Each row is a point on a landscape with many valleys, with its height.
From any point a ball rolls to the lowest of the 6 points nearest to it. It stops when none of these is lower. Distance is the straight distance between rows; heights are no part of it.
q145 (h 24.4): [ -8  -3  22  -1  25 -23 -22 -29  -9  -3  20 -23 -13  41 -22 -28 -15  22
 -20 -27   9  14 -15 -22  -3  23  11  -7]
q897 (h 22.2): [ -2 -29 -15  -8 -11  27  40  50   5   2  20 -16   8 -14  -6  34  -2 -25
  48  21 -25  -2   5   0  -7 -13 -23 -10]
q908 (h 28.2): [-19   5   7 -17  -1  17   3  12  -7  10  58 -24   4  -9 -32  29 -43   7
 -22   6 -12   3 -32  18  14   3   7   0]
q109 (h 7.0): [ 11 -21  14  36 -28   2  -3   1  -7  15 -29 -11   9  -3  -9  -6   5  -2
  30  17 -19 -14  -1   6 -29 -22  10   8]
q939 (h 45.8): [  8   3   5 -22  16   8  12  -5  -3 -11   8   5  -8   1 -25  28   1   2
  23 -25  -7  12  -6  -9  17   6  -2  -4]
q269 (h 41.7): [ 17 -25   5  49  -3 -19 -20 -16 -24  -6 -66  19  25  40  -7  -2  20   2
  34  -9   4   8   7 -35   0 -18   8 -19]
q856 (h 20.5): [-11  17   9 -10  15 -11 -30 -18 -18   4  15 -27 -26  36  -8  -8  -8  16
 -31 -24 -13  -6 -22  -7   2   7  20   3]
q565 (h 57.2): [ -8   0   7  21  12  -7  -7 -30   6 -13 -44  15  -1  16  15 -13  30  -6
  28  -3  33   1  16 -33  11  16 -24  13]
q830 (h 55.0): [ 14 -32  -2  -7  31   8  10  -4 -17 -13 -42  17  -1  20  -6  18  20   5
  50 -11  32  26  14 -38  34  31 -27 -53]
q719 (h 22.1): [  7 -12  -9  15 -16   1   9  13 -11  21 -40  48  -3 -49  31 -10  35 -10
  43  39  -2 -23 -10  33 -22  -8 -10  -1]
q860 (h 3.2): [-36 -24  11  19 -35  14  23  35  17  42  15 -51  13  24  -3 -13 -10  15
 -30   9  -5  22 -31  23  -7 -35  -7  11]
q241 (h 27.0): [ 11   8  20 -10   9  -5  -2 -20  -3  -2  28 -23  -8  -2 -40  -6 -11  16
 -14 -30  20  33 -24  -7  -4  13  11 -13]
q405 (h 16.5): [ 18  10  -4  17 -17  -2  -2  10 -12 -10 -20  13   4  -7  14  -6  15  14
  -2  -1 -18  -9  12  11   0 -21   5  16]
q758 (h 33.3): [  2  23  -4  21  11 -13 -32 -42  12 -10 -36  17  -7  23  29 -24   7   2
 -17 -11  14  -3  17 -17 -11   0   1  16]
q58 (h 36.1): [  4  -1   3  24   4  -7 -24 -53  23   3 -32   4  -8  35  12 -36   0  -8
 -13  -9  32 -13  25 -16 -31  20   0  11]
q135 (h 29.1): [ 11  -6   5  39  -1 -13 -23 -43  -4   7 -65  32  10  18  12 -21  26 -12
  10  -1  19  -6  11 -18 -25  -7  11  -4]
q503 (h 21.4): [ -2  -3   4  -9 -24   9  15  45   4  -8  27 -20  24 -16   8  32  -6 -14
  29  12 -21   1  11  14  -2 -14  -3  12]
q775 (h 16.8): [  7   6  -4  -2  49 -15 -19  11 -44 -29 -58  28 -24  -8  -3   2  12  13
 -20  -7  -6  24  21 -44  70 -16   4 -32]
q557 (h 31.6): [-12  -2   4 -19   8   9 -16  23 -15  -3  33 -15  -2  -1 -32  41 -30   3
 -19  -5 -52   5 -20  11  21 -18  14   6]
q203 (h 3.6): [ -7 -20  21  23 -36   4   8  22   0  20  14 -41  19   4 -11 -15 -11  11
  -8   5 -19   5 -11  21 -10 -27   1  17]
q301 (h 62.5): [-21  34 -11 -13  31   2  -2  -3  21 -26  17  28  -7 -20  33  -1  23 -18
  -2   1  31  -6   3  -2   5  19 -32  18]
q752 (h 52.0): [  8 -28  26  30  20  -4 -10 -25  -6 -16  -8 -20  21  34 -21   8  -9  27
  33 -23  16  26   1 -32  -4   7   0 -27]
q478 (h 58.5): [ 23  -3  19  -3   4  -3   3 -54  27  -7  12  -6  -9  -1 -19 -18   3   8
   8 -34  44  21  27 -15 -23  32  -3 -33]
q491 (h 42.5): [-26  46 -27 -31  18  -1 -49 -22 -14   2  24  -2 -24  23  14 -19 -13   5
 -61 -11 -17 -26 -17  -6   5  13  36  13]
q921 (h 39.6): [ 17 -23  49  19   3  -1  -3 -27  16   5   0 -43   1   3 -52 -11   4  12
   3 -35  45  51   4 -12 -19   7   7 -42]
q617 (h 20.1): [ 13 -24  15  25 -22   6  32  -4  14   8  15 -21  11   6 -24 -10   0  -1
  34   5  23   1   3   5 -33   9 -22  -4]
q116 (h 44.4): [-14  -5 -27   1 -11   6  -1  46   1 -14 -15  34  20 -66  44   2  27 -33
  -7  51  25  -9  19  26  26   4 -31  13]
q333 (h 24.0): [ 12  -6 -23 -13  19  -7  13  30 -23 -20 -29  24   0 -11   4  16  18  13
   2  12 -41  11  13  -6  28 -25 -10 -23]
q494 (h 48.2): [-13  -3  -7   5  21  -1   3  14   2 -25 -13  13  -7 -28  35 -14  36 -31
  14  18  44   0  24 -16  25  25 -48  20]
q222 (h 60.3): [ -2  16   1 -13  21  -4  -4 -29   4 -15   0  18  -8   8   3   0  16   4
  11 -22   8   1  12 -21   6  18 -18   9]
q457 (h 43.7): [ -2  17  -2 -11   5  10  -5  -2  -3  -4  12  10   5   5  18   1  13  -3
  -3 -12  -5  -1  -1  -3  -2   1  -2  30]
q80 (h 12.2): [  6 -12  -1  14 -20   5  12  -2  -7  -7 -27   1   1   0  -2  10  25  -3
  25   5  -6 -12  11 -14  -6 -13 -10   5]
q536 (h 11.6): [ 11  -5 -25   9 -20   5  20  28 -16   1 -36  23  13 -43  21   9  18 -12
  19  32 -23 -12  12  16   5 -10 -15   0]
q14 (h 12.7): [ -7 -21  18  20   2  -3  10 -17  -1  12  21 -42  -2   5 -34 -10 -19  29
   4 -21  20  43 -25   1  -5   8   1 -25]
q285 (h 33.1): [-12   5 -11 -38  12   9   8  35  -9 -17 -12  24  -4 -25  -5  39  16 -24
  15  -2 -22   3  10  -9  39   1 -16 -11]
q927 (h 54.1): [-22  28  -7   2  46  -6 -23 -27  -3 -38   0  27 -35 -22  28 -13  18 -11
  -1 -14  41   7   0 -24  20  23 -26  19]
q430 (h 29.5): [ 16  20 -12  10   1 -17 -15 -25 -14  -5 -30  19   0  13  28 -24   7  17
 -29 -13  -2  -8   9  -5   3 -15   6  24]
q789 (h 47.1): [ -7  11  13 -11  30  -3 -10 -26 -17 -20  -3   9 -14  11 -11  12   0   7
  14 -29 -16   5  -6 -27  13   5   7   0]
q108 (h 8.8): [-15  -7   3   8   2 -13  -8   5   1  23  13 -48 -14  39   2 -32 -10  13
 -44 -13  -3  -2 -24   2  -8 -14  28  -2]
q369 (h 71.3): [  3  19   5 -23 -12  13 -17 -29  12 -16  33 -31  -5  -3 -80  43  -9  -9
 -22 -21  32  32  -7  -7  25  22  13  -5]
q379 (h 22.8): [-14  -2   1 -17 -20   8 -18  39  17  32  41 -45  11  -4  24  -1 -17  14
 -54  13 -10  -8 -25  24  -8 -30  31  12]
q134 (h 19.5): [-16  -8  11 -16 -27   6  10  24  19   7  54 -20  28   2   6  -3 -18  -4
   3   7  10  -4   3  12 -24   5 -12  14]
q150 (h 37.9): [ -5  -2   2   6  13   2  25  -8   8 -16 -13  14  -3   5  12 -10  24  -6
  35   2  22   7   8 -21  -6  17 -31   6]
q807 (h 23.9): [ 10  -2 -26  16  -1 -15  31  25 -22   6 -46  30   2 -18  29   1  -5  15
  22  34 -42 -33  -1  14   8 -12 -16 -13]
q746 (h 11.9): [ 29 -10  -9  34 -12  -7  -6  -8 -27  21 -47  29   7  -5   5 -12 -11   4
  16  16 -19 -18 -10  21 -13 -21  12   0]
q521 (h 23.7): [ 16  -3 -43 -16  -8   0  28  59 -20  -9 -25  38   8 -40  12   9  14  11
  -6  42 -47  11  16  10  28 -15  -9 -25]
q710 (h 15.7): [ -4  -6  20 -11 -14   7   8  -9  21  22  47 -24  -5 -20 -34 -16 -18  -4
 -38 -19  38  36 -15  23 -23  10   8 -28]
q784 (h 51.1): [ -1  11   5 -16  33   2  -5  -1 -17 -33 -29  20 -27  10 -10  20  21   4
  22 -16   6  11   8 -39  35   5  -6 -12]
q966 (h 21.0): [ -4 -24  10  25 -26  22  13   1   1  18 -23   8  12 -25   1  -1  28 -28
  59  31  11 -13   9  10 -24   0 -22   4]
q279 (h 37.7): [  4  25  -5   5  16 -16  -8   0 -18 -23 -44  25 -22  -3  30  10  16   8
  -9 -17  -6   8   8 -23  40 -16 -11   9]
q418 (h 65.8): [-15  42  -6 -25  22   8   3  -2   7 -16  18  30   7 -19  32   6   6 -23
 -15  -1   8 -22   1  -1  13  16  -9  22]
q925 (h 43.1): [-10  26  -7 -31   9  -1 -30 -20   9  13  26 -21 -29  27  21 -30 -14  -2
 -43 -11  -3 -22  -2  -4 -17  19  40   4]
q917 (h 5.1): [-21  17  -5 -41   2   5   4  -8  38  14  57  -7   8  -3  24 -19 -24 -11
 -31   3  20 -29   0  15 -23  27  18   0]
q244 (h 35.6): [ -8 -16 -14 -19  29   8   4  29 -10 -27 -41  17  -9 -13   8  16  31  -6
  22   3   5   9  25 -29  36   5 -32 -11]
q682 (h 14.4): [  1   8  -5  -5 -41   7  -8  22  27  34  23 -25  13  -1  24 -23 -11   1
 -34  36   2 -29   3  26 -34  -9  31  18]
q178 (h 47.5): [  3  21  -2 -24   1   8  -2   9 -13 -28  -6  19   8 -28  20  25   9 -12
  -8  -7 -34  -1   4   4  24 -15   3   3]
q929 (h 12.4): [  2   2 -23   3  -4  14  11  25 -16 -19 -33  24   0 -37  33  -1  32 -13
  -1  18  -4   3  17  -4  28  -6 -26  10]
q99 (h 8.5): [ 19 -29  -7  35 -24   3  10  31 -16  17 -19  -8  17 -11 -11  12 -22  12
  12  33 -55   5  -4  27  -3 -50   6  -3]
q230 (h 33.0): [  0 -15   1  -9 -17   5  18 -14  41  18  22 -16 -10   7   2 -33 -28 -11
 -19   1  28 -16  12  13 -41  33   5   1]
q616 (h 4.9): [-14 -19  15   8  -5   0  -2  20 -10  22  19 -41   2  14  -8  -7  -8  19
 -34 -17 -32  19 -22   2   3 -32   6   9]
q28 (h 25.8): [ 11 -29  -9  14   3   7  30  16  -8  -2 -18 -19   3  16 -16  12  20  -7
  61   9  19  18   8 -21  -4  15 -29 -28]
q704 (h 8.7): [ 25 -35 -14  33 -20   3   9  18 -30  25 -51  12   7 -20  -4   6   7  -2
  54  20 -37 -10  -5  15 -14 -31   6 -29]
q439 (h 9.6): [ 12 -11   7  38 -14  -9 -19 -20  11  34 -36  13  -6   6  -4 -40   1  -5
  11  20  -6 -14   7  12 -37 -19  26  10]
q351 (h 22.6): [  6 -17  -8 -27   2  22  33  40   2 -10  10  10   2 -21   1  31  16 -16
  47   5  -4   8   8  -5  13   6 -29 -19]
q685 (h 43.3): [  6 -27   9  21  20  -7  -6  -3 -11 -19 -50  14   1  46  -4   8  32   1
  41 -14  19  24  16 -41  34   7 -14 -38]
q887 (h 70.4): [ 10  14   0 -12  29  14   9 -14  -4 -28 -13  21 -15 -10 -39  44  11  -6
  33 -22  21  26  -3 -13  41  27  -3 -40]
q518 (h 39.4): [ -7  16 -10 -31 -10   6  -7  38   8 -12  30   7  23 -21  16  26  -7 -12
  -5   3 -27 -15  11  16  -3 -22   9  12]
q420 (h 4.0): [-18 -22  21   6 -22  15  46  14  29  26  31 -37  16  -5 -15 -12 -34  10
  -8   3  15  33 -22  24 -23  -6 -21   0]
q594 (h 35.2): [ 12  -3  16   4  22 -21 -30 -23 -22 -13 -31   4  -1  36   3   9   3  20
  -5 -35 -26  13   4 -40  16 -11   5   1]
q589 (h 17.4): [ -2  -4  12   7 -18   7  23  -8   8  -1   4  -5   7  -1   2   0  16  -9
  36   9  21  -8  12  -3 -32  13 -24   1]
q960 (h 31.1): [-19  14  -4 -41 -26  -1 -16  28  21  26  51 -26  23   0  29  -5 -13  -2
 -39  12  -2 -24  -4  24 -21  -5  30  18]
q182 (h 14.5): [ -1   8   9 -24   9  10  21   6   9  -8  41   2  -2 -18 -13  27  -8  -5
  13 -16   1  11  -5   7   2  10  -5   5]
q464 (h 34.7): [  4   4 -44   6  16 -11  28  35 -20 -18 -34  48  -4 -38  40  -5   3   7
 -14  36 -25 -17  10   4  47 -10 -24  -4]
q816 (h 38.3): [ -8  11  -5  14  28  -6 -22   0 -16 -35 -40  21 -21 -26  37  -8  30  -8
  -9   3  26  11  12 -23  45   5 -26  14]
q88 (h 9.8): [-16  -9  16 -13  -4  -9   6   4  22  23  31 -47 -23  33  -1 -32 -18   0
 -36 -14   5 -16 -18   4 -16   8  17  -2]
q687 (h 4.4): [  8 -27   0  33 -41   1   0  27  -6  35  -4 -21  18   1   0 -17 -16  10
 -23  29 -23   3 -19  40 -13 -39  16  13]
q900 (h 37.8): [ 14  10 -23  21  -8 -14  18   7 -18  11 -37  51   4  -7  35  -3  -6   7
  13  44 -17 -42 -17  38   6 -13   6  23]
q744 (h 32.6): [ -5 -36  26  25  15 -22  -5 -22  -2  11  -2 -33   6  52 -26 -23 -19  31
  -3 -29  16  28 -16 -28  -3  -6   0 -24]
q560 (h 13.3): [ -9  -1  10 -10  -6  -3   5  -4  13   5  36 -12   1  11   1 -14 -17  10
  -7 -10  -2   4  -3  13 -15   0  -2  23]
q590 (h 19.2): [ -6 -13   2  31 -17  -2   1 -10   5   7 -51  22  -1 -10  14 -15  39 -15
  36  23   8 -12  14  -2 -19  -7 -17   5]
q956 (h 23.8): [ 12 -15   7  34  -4  -9 -24 -19 -13   0 -34  -8   6  33   4  -4   5   8
  17  -3 -11   2   5 -26 -10 -12   2  11]
q667 (h 70.9): [  7  27  10 -21  17   4  -2 -41  -8 -23  12  24 -14 -21 -34  26   1   0
  11 -21  27  14 -10  -4  16  20  -4 -14]
q205 (h 42.7): [-12  51 -15 -29  16   4 -26 -52  32  -1  35  23 -19 -16 -15  -2 -17 -15
 -47 -16  27  -8  -4   0  -8  51  14  -1]
q413 (h 26.6): [  6 -16  15  22  -6  -1  27 -15   8   4  -3  -4  11  20 -22 -15   8   4
  39   1  23   6   7 -14 -23  17 -17  -6]
q157 (h 50.7): [ -6  45  -6 -23  26 -13 -51 -35 -12 -15 -14  11 -12  14  13  -8 -10  12
 -47 -35 -12  -1  -7 -17  16   7  13  27]
q563 (h 21.6): [  7 -27  12  13 -13   7  34  16  -4   3  13 -26  14   7 -17  23   2   4
  46   7  -5   8   3   4 -16  -8 -21  -6]
q274 (h 14.3): [ 19   2  -5  18 -38  15  -2  22   9   8  -5   5  14 -15  15   1   9 -12
   9  37  -9 -12   7  25 -24 -20  12  16]
q799 (h 52.4): [ -8  21   0 -32 -17  15  17  29  15  -6  70   4  31 -39 -35  62 -32 -31
  19   4  -6  10  -6  23  25   5  -1 -18]
q868 (h 14.7): [ 24   2  -5   6 -27   0   5  25 -11   4  13  -4  23  -5  16   9 -13  21
 -14   7 -42  -5   3  35   2 -31  12  20]
q867 (h 38.6): [-17 -14  11  41   7  -2 -16 -27  13   9 -70  27   0   7   6 -23  44 -22
  35  13  36 -10  15 -26 -16  10 -20 -13]
q339 (h 16.1): [ -1 -15 -18   7  -8 -23 -28 -13   5  28  -6 -47 -31  46  12 -38  -7  -1
 -51  -1  -4 -17  -2  -8 -17   1  43  -5]
q31 (h 7.5): [-10 -25  25   6   3  -8  22 -14   7  16  31 -36  -4  19 -28 -18 -18  25
  -4 -21  16  23 -13  13 -12   4  -8  -9]
q515 (h 32.9): [ -3 -14   6   7  -7  -7   0 -34  27  17  -5  -7 -11  21   0 -42  -3 -10
  -8   3  20 -23  26 -12 -34  26   9   7]
q680 (h 6.7): [ 19 -17   9  23 -37   3  -7   4  -4  49  -6  -4   8  -8  -1 -33 -23   5
  -9  29  -2 -25  -6  34 -43 -29  31  16]
q317 (h 16.7): [  8  11 -12  38  24 -19 -13 -24 -11 -11 -68  25  -6   7  31 -22  20   8
  -9  -2  15   0  10 -17  24  -2  -9   7]
q409 (h 22.4): [ -4   0  22   1 -32  17  14  17  32   7  28  -4  20 -18   7   2   6 -23
  28  24   8 -30  21  20 -43   6  -7  20]
q884 (h 23.4): [  3 -11 -24 -38  -9  16  20  72  -5  -2   6   5  18 -29  -3  26  15 -31
  28  18 -33   9  26  -5  15 -14 -20 -23]
q309 (h 29.2): [ 13 -10  12  21   6 -15 -28 -33 -10  -5 -20  -1   7  53  -4 -21   0  12
 -11 -26   5  -3   8 -25 -15   1  11  -3]
q979 (h 31.8): [  4   5 -26  29 -11  -1  13   0  -7   4 -51  47  -3 -28  34 -13  19  -4
  12  39   1 -16 -12  35  -3  -1  -8  10]
q115 (h 38.7): [ -8   7   7 -17   9   8   7  -1  -6 -12  37  -5  -5  -2 -23  34 -21   1
   0 -10 -23  -1 -21  -2  12  -4  -8   8]
q575 (h 38.1): [ 14   8  10 -14 -13  14   9   3   2 -11  47   0  -4 -33 -49  38 -19 -22
   3 -17  13  30  -8  15  13   5   9  -4]
q692 (h 29.0): [ 24 -43  -3  51  -4  -7   3   5 -22   7 -62  -3  14  16 -13  22   0   9
  31  11 -21  12   4 -23  -2 -36   1 -37]
q618 (h 55.6): [-19  26  -5 -37   3  -1 -35  21  -3  17  46 -12  -8   5   2   2 -13   7
 -47   5 -14 -36 -16  13  -2  -4  42  16]
q909 (h 41.0): [-13  27  14 -25  -5  -7  10  19  14   5  75  -1  28 -33  -6  25 -34 -19
   0   0   2  -6 -13  25  -3  11   0   0]
q158 (h 1.3): [ -3   6 -16  31  -6   2  -5  -3  -4  -7 -40  34  -3 -32  38 -19  41 -14
   2  32  21 -11  12   7   1   4 -13  14]
q660 (h 28.5): [  1  17 -20 -10   5 -13 -39 -37  -1   8  -4  -4 -31  31  20 -37  -4  14
 -47 -14  -9 -10  -1  -7 -15   3  30   9]
q11 (h 35.5): [  8  14 -12  15  16  -8  -9 -16  -8 -35 -45  25 -13  -8  35  -2  25   2
   0  -6  15  15  20 -25  23  -2 -18   5]
q261 (h 38.5): [  6  15 -11  -8  -8  -7 -19  -8  10  10  18 -22  -5  13  18 -30 -11   6
 -41   2 -17 -17   9  14 -12  -4  33  23]
q412 (h 4.6): [ -7 -14  16  17 -34  10   2  14  20  37   3 -33   6   6  -6 -26 -14  -1
 -10  22  -2 -21  -3  14 -36 -17  16  16]
q434 (h 31.2): [ 11   5 -15  18 -27   8   6   9   9  -3 -20  33  15 -27  31   7  21 -14
   2  28  -1 -21   5  21 -15 -16   8  18]
q101 (h 26.5): [ -3 -13  -1  15  11 -29 -22 -40  12   6  -2 -19 -10  42   1 -44 -13  13
 -15 -35  24  -2   2 -29 -31  23  14 -18]
q288 (h 57.8): [ 15  -8   4  25  12  -6  15 -51  24  -6  -8   9  -5  17   3 -23  14  -4
  36  -6  40  -3  18 -17 -29  28 -17 -10]
q242 (h 19.1): [  5  25  -5 -22  -4  -9 -25   6 -22  -3  15  -2   8   8  21   2 -12  10
 -38  -4 -32 -13  -5  14  -6 -13  27  17]
q248 (h 69.0): [-15  25 -11 -19  39   6  -6 -20  -5 -29 -14  37 -29 -22 -14  24  15  -6
  11 -16  48  26 -10 -22  48  29 -32 -13]
q488 (h 6.6): [  4  -9  -8  14 -23 -12 -13   8   1  58 -12 -22  -6  12  10 -43 -27   3
 -28  38  -3 -26 -17  33 -37 -17  49   6]
q848 (h 24.6): [-31  10  21 -24 -13   1  11  37  14  27  69 -30  22 -19  -5  17 -38   4
 -15   2 -16  -3 -27  31  -6 -11  -1  10]
q207 (h 21.8): [ 13 -26 -10   9   6   4  16   7 -17  -4 -52  -6  11  11   0  19  30  -8
  43  10 -18  12  20 -33   7   0 -18 -23]
q169 (h 59.1): [  2  24  13 -19   7   1  -7 -20  -4 -11  40  11  -5  -7 -35  30 -20   6
  -8 -17  15  14 -17  -2  17  23   6   3]
q612 (h 30.8): [-25  -3   4 -16 -16  13 -22  41 -10  21  54 -35   4   3 -14  34 -33   9
 -43   5 -43  -6 -37  18  22 -33  25   9]
q981 (h 9.3): [  5  -8  23 -10 -15  13  18   5   7   4  50 -20  -1 -25 -30   4 -31   4
   1 -14  18  30 -15  16  -8  -2  -3  -4]
q206 (h 23.1): [ 16  -5 -19   1 -11   4  18  42 -12 -20 -11  12   9 -15   3  21  -1  12
   6  20 -49  15  17  13  18 -30   4  -6]
q726 (h 52.3): [  5  -3  10  17  15 -13  -1 -32   2 -20  -3  11  -1  24   0 -14  15   9
  24 -14  22   3   9 -23  -7   7 -14   0]
q847 (h 40.8): [ -6  -2 -25 -35  54  14  -5  41 -24 -26 -43  24 -25 -19 -32  22  15   3
   0   0 -13  18  15 -40  52  -1 -18 -22]
q177 (h 80.2): [ -2  43 -11 -21  30   1   9 -27  14 -17  26  27  -8 -20  -7  17   9 -17
   0 -17  36   6 -10 -10  21  35 -16  -1]
q825 (h 30.9): [  4 -11   4  -4  36   0 -10   5 -27 -23 -42   0   2  24  -7  24  15  14
  20 -18 -25  27   0 -35  33  -8  -2 -29]
q689 (h 30.3): [ 22 -12  -4  36  -5 -20 -35 -38  -6   5 -39  10   4  29   6 -31  -1  13
 -13  -9  -1  -7   7 -14 -22  -8  19   2]
q376 (h 54.6): [-12  27   5 -27  25   8 -12 -22 -21 -21  13  11 -15  18 -18  25 -10   6
 -14 -20 -13  -4  -9 -14  26  18  10  20]
q428 (h 14.6): [ 12   3   5  17 -16  -5  -2 -14  18   7 -18   3  11   6  11 -16  19  -3
   2   8  -4 -18  14   9 -21   0   6  20]
q168 (h 17.0): [  2   3  13 -12 -10   0  31  10  13 -10  43  -4   6 -16  -1   5 -12  -5
  24  -5  10   4  11  11  -7  11  -6   6]
q608 (h 1.8): [-10 -22  21   0  19 -13 -14   0 -29  -1   5 -32   2  34 -22   9 -12  21
 -10 -25 -34  16 -17 -10  10 -29  11   8]
q615 (h 5.5): [ 20  23 -19 -12  -2  -2  13  36 -11 -17   6  34  13 -27  28  25 -13   9
 -20  14 -50  -9   3  26  17 -26  10  -3]
q335 (h 16.6): [ 17 -23   0   1   6  -6  -4   5 -15  -6 -12 -13   4   8 -15  20   3  15
   8 -10 -55  18  -7  -6  20 -34   9  -8]
q143 (h 15.9): [  7 -19  31  10 -10   5  23 -15  14   9  11 -30  10   5 -25 -18 -15  15
  16  -6  33  38  -7   2 -24   9 -10 -23]
q531 (h 27.5): [  1   6  -3 -10   8  -5 -15 -31  17   9  21 -13  -9  29   7 -30 -13  -2
 -25 -11   7  -7   4  -3 -21  24  16  11]
q532 (h 56.9): [  8  40 -16  -3   6  -5  -8  12  -2 -29 -12  42  -8 -29  50  -2  12   2
 -32  10 -17  -8   1  23  27 -23  -2  24]
q54 (h 32.4): [ -1   3   3  12  -1  11  22 -28  25  -3  -6  11  -3   0   4 -21  18 -13
  27  13  33 -15  17   2 -27  21 -20  14]
q450 (h 64.7): [-16  39  -3 -35   8  -7  -3   6  15  -1  58  15  24 -21   1  33 -21 -15
  -7   8 -13 -24 -14  18   9  23  14  17]
q195 (h 27.2): [-22 -14   3 -14 -37   6  16   5  54  51  29 -34   3   5  20 -25 -33 -17
 -28  28  31 -33   7  23 -44  19  12   3]
q179 (h 17.1): [  2 -23   2  15  -5 -21  10 -30  38  22   8 -44 -35  26  -1 -36 -23  -3
 -28 -18  39 -10  -4  -5 -29  33  15 -29]
q253 (h 61.5): [-15  15  -1   3  26 -11   8 -27   9 -27 -19  17 -14  -5  22  -9  26   3
  17 -12  48   8  -2 -15  15  33 -38   4]
q806 (h 8.2): [  0   8   7  -7  25  -3 -25 -26 -21  -5  14  -3 -18  31 -48  24 -21  20
 -10 -24 -24   5 -29 -15  34   6  13   4]
q679 (h 64.3): [-14  21  -3 -26   4  15 -23  -9  -2   0  33   6   9  -1   1  10 -11  -6
 -31  -7  -9 -17  -4   7  -1  10  16  20]
q79 (h 22.7): [  5 -32 -14  -6 -25  25  38  33 -15  16 -33   3  11 -28  -5  11  29 -26
  46  31   7 -10  22   1 -13  14 -38 -17]
q683 (h 26.4): [ -6  26  -1 -21   0   5 -13 -40   8  10  47  -7 -25 -17 -37  -9 -18  -5
 -36 -28  34   8 -12   7 -13  30  16 -19]
q78 (h 32.1): [-14  35  -9 -24  18  -6 -23 -36 -15 -15  36  -7 -30  28 -33   0 -21  14
 -47 -20  -1 -15 -22  -7  17  30  21   9]
q952 (h 44.0): [  8   5 -14 -28   7  12  24  17  -8 -27  24  29 -13 -31 -30  42   6 -17
  36  -5  12  17  -8   6  32  14 -11 -22]
q602 (h 76.5): [ 17  -9  11  -5  22  14  13 -25  -4 -22 -19  11  -1   4 -18  21  25   4
  46 -21  49  44   4 -15  12  25 -11 -53]
q785 (h 13.9): [  4 -12  21  15  -7 -13 -11 -14  -3   6   1 -29   2  30 -16 -22 -13  20
 -10 -20  -3   0   2 -11 -23   2  10  13]
q293 (h 8.4): [ 30  -5  -8  16 -21 -11   3   4 -15  -2 -14 -11  14  14   5  -1   2  15
 -14  -1 -34  -6   2  17  -6 -25   8  12]
q204 (h 20.2): [ -7 -15   6  13 -19  21   3 -14  32  22   0   1 -11   1   7 -29 -12 -17
   2  22  18 -42  21  15 -46  12  19  31]
q901 (h 4.5): [  8 -30   0  40 -23  -2   6  17 -14  17 -21 -30  13   8 -18  -3  -6  23
  -6   4 -29  13  -8  14  -7 -46  15   5]
q831 (h 51.9): [-24  28   1 -36  -1  -1   3  24  31   2  55  22  31 -34  19  27  -1 -24
  13  10   4 -21  18  24   5   6  -7   3]
q56 (h 15.8): [  0   8  14 -17   0  -3 -10  10 -21  -2  20 -19 -11  14  -5  14 -12  12
 -17 -13 -35   3  -7   5   5 -22  13  21]
q184 (h 42.9): [ -8  16  -4 -20  24   9 -15  13 -21 -26   1   6 -15   0 -30  39 -10   7
 -10 -14 -47  -2 -12  -2  31 -15   2   9]
q511 (h 24.5): [-14   7 -28 -56   9  11  25  57   6  -9  27  26   6 -29  -5  40   4 -35
  38   8 -17  -1  12   1  31  17 -24 -23]
q871 (h 58.2): [ 20  25 -27  -7 -20  -2  -6   8   7  -5   9  25  24 -19  42   2 -13   8
 -29  23 -20 -19  -1  35   0 -19  23  26]
q493 (h 10.5): [-10 -32  20  23   2 -20   8  -6  11  32  13 -46  -9  47 -14 -28 -19  19
 -27 -11  14  10 -33   0 -11  -4  -2 -13]
q410 (h 26.3): [-16  -2 -13 -25  -4  11  19  38   2 -14   0  18  12 -27  23  18  31 -29
  21  19  11 -13  18   8  13   5 -31  -2]
q149 (h 6.5): [-20  -7  14  -8   2  14   7  19   7  21  43 -44  -7  13  -5 -14 -21  10
 -23  -9  -4   2 -30  19  -3  -9   8   1]

Where does a ball stop that starts at each point below?
q830: q860
q418: q608
q689: q860
q531: q608
q660: q608
q269: q860
q134: q608
q222: q860

For each start below, name every point that the ball comes to, in order.
q685: q207 q80 q109 q901 q203 q860
q248: q784 q825 q335 q608
q409: q274 q109 q901 q203 q860
q439: q680 q687 q203 q860
q405: q293 q901 q203 q860
